Points on a hilly landscape, in no order, each with its height.
From any point a ball rolls to the lowest of the 3 points nearest to it. It stops when none of these is lower. Distance is the straight distance between rows; heights are no part of it.
K_766 (h 35.9): [122 149 115 111  88  83 135 193  70 109 128 126 116 134 139 187 171 119
  65 139  84]
K_114 (h 44.3): [145  90  75 129 106  67 138 143  98 118 106 131 129  76 135 176 154 150
  86 117  87]
K_381 (h 33.1): [133  84  80  96 136  94 164  96  93 137 117 106  98  86 153 115 122 122
 180  82 162]
K_383 (h 9.0): [146 174 169 145 132 147 150 181 169 154 128 154 151 146  77 114 161 122
 126 177 113]
K_471 (h 54.0): [122 156 160 147 113 197  61 103 127 133 105 188 111 164 111  93  76  95
 128 135 157]
K_831 (h 71.5): [133 198 160 175 140 167 101 168 159 152 126 204 140 138  93  81 112  82
 167 152 128]
K_934 (h 40.0): [136 134 123 124 144 133 128 162 153 158 122 131 149 127 118 140 168 124
 101 144 158]
K_698 (h 28.9): [121 104 103 153 126 129 148 145 163 155 117 109 158 137  93 148 121 152
 117 108  63]
K_610 (h 27.0): [111 131  95 152 157 149 116  89 177 139 116 115 132 158 124 141  92 144
 138 121  97]
K_108 (h 16.1): [134 120 105 134 136 104 157 187 133 123 110 114 144 138 110 174 150 152
  85 125  85]
K_141 (h 57.7): [140  43  67 142 160 146 130  79 119 123 138  71 154 112 143 132  81 155
 179  97 124]
K_995 (h 31.5): [135 130  89 115 156 132 131 138 140 140 118 120 133 128 120 163 139 152
 100 116 130]
K_732 (h 16.4): [115  84 182 186 115 175  62  59 133 106 144 175 112 126 139 106  70 104
 121 147 178]
K_818 (h 54.3): [119  86 132 119 160 132 136  79  88 116 162  96 116  89 165  75  96 110
 163  81 155]
K_415 (h 15.5): [133 189 141  67  88 138 124 183 116 120 114 132 121  95 163 121 194 105
 103 105 162]
K_500 (h 69.4): [113 207 163 162 140 165  88 123 147 138 117 199 121 170  91  87 103 100
 165 153 143]
K_366 (h 41.2): [111 159 130 149  61  92 162 189  92 123 165 117 105 180 110 169 152 127
 116 164  19]
K_684 (h 42.0): [109 120 162 137 140 169  85  48 133 115 132 136 122 145 114 133  88 117
 119 150 153]
K_77 (h 27.1): [105  71 155 147 122 156  66  45 122  99 156 135 106 125 153  99  68 109
 140 145 145]
K_573 (h 22.6): [142 174 160 181 122 123 187 175 173 135 152 143 131 148  98 149 165 118
 118 172  71]
K_416 (h 46.9): [115 160 141  73 100  96 143 196 110 120 134 145 129 132 144 134 185 132
  81 127 153]
K_24 (h 15.4): [151  93  64 157 133  90 140 142 105 100 106 107 134 117 121 145 129 177
 114  99 126]
K_597 (h 30.9): [102 142 163 128 120 177  85  83 125 117 129 150 126 124 142 104  94 103
 137 123 176]
K_856 (h 34.9): [131 116 112 135 147 122 156 137 171 163 112 139 151 178  78 161 136 154
 111 136  83]
K_758 (h 56.5): [107  50 101 149 154 180 116  67 134 141 126  87 124 145 122 120  60 155
 143 107  97]
K_253 (h 51.4): [129 163 139 115  79  84 120 205 108 118 146 137 110 159 111 141 191 132
  84 159 121]
K_186 (h 51.3): [147  74  61 114 155  78 168 117  99 132 107 117 142  55 144 142 132 149
 152  85 153]
K_345 (h 61.0): [120 176 147 130 152 139 106 125 159 165  95 160 150 169  95  95 145 114
 137 152 135]
K_107 (h 58.2): [118 179 162  88  78 125 130 220  85 111 152 115 100 137 148 133 188  91
  71 143 118]
K_503 (h 48.9): [141 131 100  95 137  70 147 147  81 139 131 116 135 108 143 145 167 146
 128  94 165]
K_982 (h 35.1): [132 114  97 149  89  96 167 184  93 121 138 125 132 164 127 183 177 140
  94 142  55]
K_36 (h 24.5): [127 128  96 132 148 115 112 121 144 146 103 118 146 142 122 138 116 146
 123 127 123]
K_436 (h 15.3): [115 142 131 186 166 148 135 136 190 164 114 127 153 156  82 142 112 118
 157 136  76]
K_509 (h 22.5): [141 141 107 128 131 111 138 191 135 127 132 123 142 137 113 161 160 152
  75 124 108]
K_620 (h 10.6): [135 164 140 108 109 119 132 182 142 130 133 130 127 129 135 141 188 147
  93 154 160]
K_368 (h 14.7): [134 112 168  73 118 122 148  72 118 118 141 118 134  79 170  75 116 109
 183  83 170]
K_734 (h 31.2): [135 158 138 164 162 140 138 147 181 159 127 130 138 142 102 133 138 103
 147 154 104]
K_759 (h 52.0): [129 160 152 101  90 119 165 205 150 122 142 149 123 149 109 131 173 119
 110 181 101]
K_60 (h 44.7): [105 152 138 108  69 101 140 205  86 119 144 130 100 164 125 163 194 112
  79 150  87]
K_297 (h 70.9): [169  47  56 116 156  90 139 103 103 128 119  92 138  76 147 142 123 173
 150 101 125]
K_13 (h 64.5): [133 156 164 153 132 190  96  72 170 137 119 168 121 149 102 121  83 103
 163 157 153]
K_655 (h 36.9): [122 169 159 199 149 142 127 157 189 153 124 149 142 136  83 118 137 104
 156 162 114]
K_127 (h 21.7): [124 102  84 134 137 110 159 158 140 131 112 127 154 142 129 160 146 157
 117 113  87]
K_976 (h 44.4): [129  82 138 122 159 135 106  57 112 112 153 103 113 111 170 105  78 110
 141 119 148]
K_844 (h 28.7): [136 100 119 143 157 130 106  66 117 110 134  96 109 125 151 158 106 150
 142 109 153]
K_106 (h 26.8): [132 160 118  70 104 107 147 148 122 117 105 135 141  95 150 107 163 129
 127  99 174]
K_286 (h 42.3): [136 207 164 130 126 160 117 181 150 156 123 170 148 149  94  92 153 119
 122 166 140]
K_138 (h 60.1): [157  79  86 142 185 121 127  66  99 125 145  86 126 101 155 131  88 150
 177  99 122]
K_319 (h 34.6): [116 158  99 108 147 134 111 124 148 140 135 122 164 133 124 124 133 135
 121 136 149]
K_78 (h 49.9): [106  58 113 140 152 151 105  58 162 118 122 104 114 160 122 139  72 144
 157 142 112]
K_26 (h 46.6): [121  92 141 158 143 166 103  56 137 108 128 128 120 149 122 151  72 114
 148 144 123]
K_450 (h 58.8): [153 202 159 108 114 128 121 199 132 142 123 136 142 156 100  96 166 111
 108 174 126]
K_695 (h 24.9): [129  42 165 162 130 153  83  38 137 101 166 167 106 108 171 110  67 122
 109 160 145]
K_676 (h 12.5): [128 121 100 134 142 136 112  90 144 149 119 101 134 163 111 145 104 135
 146 130 143]
K_777 (h 40.7): [112  56 103 150 146 140 101  61 108 109 138  72 134 120 148 140  88 146
 153 107 119]
K_129 (h 34.7): [124 139 147 152  96  98 192 218 144 114 171 136 111 175  85 150 166 125
 108 170  41]
K_53 (h 28.8): [133 127 109 126 111  97 149 168  90 120 108 130 130 149 132 173 167 152
  83 146 110]
K_968 (h 64.6): [127 181 164 146 125 177  85 131 146 144 108 194 125 153  81 105 102  95
 154 148 155]
K_102 (h 7.7): [137 149 126 177 138 104 177 175 181 144 129 147 154 147 100 140 145 130
 108 150  72]
K_351 (h 22.2): [115 151 125 154 147 114 146 171 200 143 130 135 145 158  93 159 133 152
 129 138 108]
K_693 (h 46.7): [126 125 101  82 123  89 138 161  91 106 126 119 130 107 168 153 154 148
 110  99 141]
K_851 (h 26.0): [127 149 127 113 150 125 108 122 120 137 114 121 139 124 136 123 117 124
 129 115 169]
K_317 (h 40.5): [130 128  74 119 101  90 119 177  75  90 113 117 139 113 129 182 169 155
  83 114  82]
K_115 (h 42.1): [118 159 151 145  61 104 176 200 139 137 145 132 121 177 110 137 148 125
 104 175  79]
K_428 (h 69.3): [140 191 165  92  74 137 100 217 110 127 137 154 127 126 134 102 182  98
  74 162 160]
K_882 (h 67.8): [140 221 181  99  91 150 109 212 125 154 128 168 133 139 115  83 177 109
  97 162 148]
K_25 (h 31.0): [113  96  78 147 155 135 127 119 143 147 104 102 153 139 121 166 126 166
 133 110 101]
K_626 (h 69.5): [118 151 135 139 132 169  95  98 173 142 122 145 125 162 100 138 113 114
 139 136 119]
K_371 (h 15.9): [127  67 195 151 127 159  76  80 118  92 151 178 106  97 182  79  77 113
 115 150 189]
K_621 (h 38.8): [119 113 153 119 140 145  98  48 121 113 154 113 123 113 148 115  86 128
 142 113 153]
K_68 (h 19.7): [114 146 130 146 128 113 165 166 171 137 132 126 129 152  99 150 134 137
 105 147  81]
K_474 (h 36.2): [127 158 141 142 117 108 144 174 136 130 135 122 130 169 103 147 158 125
  94 155 110]
K_564 (h 40.8): [146  55 141 143 139 161  96  53 134 102 161  95  84 121 139 120  83 127
 162 137 154]
K_182 (h 32.9): [126 181 147  69 105 117 133 139 157 139 110 115 132  91 152 116 136 102
 130 100 181]
K_309 (h 18.5): [137 140 123  80 121 134 131 100 116 129 111 114 136  87 163  66 141 100
 153  78 179]
K_282 (h 67.1): [154  71 123 119 159 130 159  60  91 101 148  89 113  82 151 103  97 138
 180 106 152]
K_787 (h 60.3): [126 175 159 109 130 162 134 161 140 138 107 153 142 131 108  98 152 125
 112 154 155]
K_868 (h 27.2): [114  30 148 168 154 162  91  31 132  93 140 119 103 125 159 120  59 134
 120 146 127]
K_931 (h 28.6): [118 145 130 175 105  92 203 187 162 121 136 128 120 144 100 146 149 151
 106 133  32]
K_54 (h 22.4): [ 98 134 141 180 140 114 179 173 205 140 147 120 137 143  91 129 139 125
 147 145  57]
K_939 (h 39.9): [100 163 118 119  75  95 140 197  76 107 134 124 100 152 139 181 172 120
  76 148  91]
K_811 (h 37.8): [113 129 173 181 103 183  56  69 126 118 122 183  95 149 117  98  64 113
 128 137 158]
K_528 (h 72.7): [150 155 121 128 149 170  86  86 140 133 122 149 141 136 116 122 103 105
 121 148 123]
K_448 (h 46.8): [133 110 165 125 106 169  72  60 112 116 146 169 111 111 136  79  80 118
 127 129 165]
K_161 (h 39.2): [117 125 109 162 167 130 179 140 185 135  93 122 140 154  71 146 110 135
 123 120  71]
K_716 (h 30.8): [ 89 130 117 159 160 154 152 114 204 143 119 110 125 157  95 144 106 134
 149 123  77]
K_276 (h 47.2): [106 141 111 120  62 104 149 182  29 140 155 128 111 158 121 202 161  99
 100 139  35]
K_261 (h 33.4): [150 109  78 117 140  94 152 137 114 131 105 105 154 111 132 167 133 171
 128 100 134]
K_17 (h 22.3): [127 120 106 104 151  96 134  72 113 126 126 107 119  92 161 103 130 134
 164  92 173]
K_487 (h 6.3): [129  79 199 124 130 140 116  41  97  96 157 127 114  71 179  52  80  79
 152 126 161]
K_444 (h 59.6): [137 198 150 114 102 157 102 185 141 133 120 169 143 140 114 104 170 125
 104 146 161]
K_903 (h 21.3): [133 131 120  92 146 113 138  92 104 134 116 106 131 103 157  91 148 116
 164 106 170]
K_165 (h 38.6): [124 144 111  93 120  92 117 174 106 134 125 128 126 128 132 145 179 128
 100 131 157]
K_736 (h 33.0): [112 169 151 114 120 157  98 115 140 128 105 165 136 122 127  92 138 114
 145 107 175]
K_969 (h 22.8): [146 131 122 104 137 123 123 116 129 139 113 118 137  91 161 113 154 140
 160  92 176]
K_725 (h 40.4): [146 164 147  80 138 116 117 167 144 142 123 121 141 119 152 136 168 114
 105 125 172]
K_552 (h 22.7): [148 109  90 134 128  85 147 170 110 131 107 119 120 136 136 151 163 164
  95 138  96]
K_260 (h 27.5): [140  88 190  89 114 141 141  55  97 104 154 130 108  83 183  56  86  98
 177  87 157]
K_323 (h 42.6): [127  90  91 131 156 127 123  73 102 118 136  85 128 100 134 138  97 152
 160 115 130]
K_924 (h 53.0): [132 190 156  92 110 140 116 182 132 135 113 135 136 116 142 116 151 122
 108 130 164]
K_429 (h 49.8): [103 125  85 117  67  96 157 184  36 113 138 142  95 148 125 184 146 110
  91 148  27]
K_150 (h 15.2): [130 129 115 120 152 116 124  84 122 118 126  98 135 113 156 126 129 125
 161 113 177]
K_672 (h 18.0): [148  94 154  62 129 114 184  89  97 124 124 109 104 100 156  66 126 110
 184  72 169]
K_846 (h 38.4): [ 96  90 101 172 170 152 142  96 171 139 106 104 138 151 101 146  77 158
 133 109  73]
K_994 (h 8.7): [122 155 157  99 115 160  91  74 133 122 136 136 137 100 156  96 100 125
 165  96 175]
K_641 (h 23.6): [148 123 120  86 131  95 158 131 100 132 121 110 120  89 176 106 146 134
 152  98 186]
K_356 (h 35.5): [131  96 182 124 113 157 113  61 105 101 143 148 100  88 141  82  82 103
 147 115 164]
K_938 (h 34.2): [127  97 153 134 140 156  89  65 122 115 151 133 121 133 139 113  89 125
 158 144 170]
K_904 (h 61.2): [156  76  73 109 158  89 161  91  90 139 130  83 134  74 148 120 106 154
 167  89 142]
K_553 (h 38.1): [146  79  52 129 152 108 139 134 126 135 104  88 138 116 108 156 113 169
 125  86 121]
K_99 (h 40.1): [144  96  86 109 140  66 148 123  93 136 118 107 129  68 139 151 127 156
 147  86 145]

Call two points neighbours if one is among the 3 nearest of the other. Go from one point of each pair to the other, from neighbour to neighbour, staying as low as possible. Name the highest point that can't be avoided.
K_487 and K_415 => K_260
K_108 and K_436 => K_25
K_102 and K_24 => K_734
K_150 and K_368 => K_903
K_994 and K_415 => K_736
K_415 and K_368 => K_106
K_108 and K_24 => K_552
K_676 and K_436 => K_716
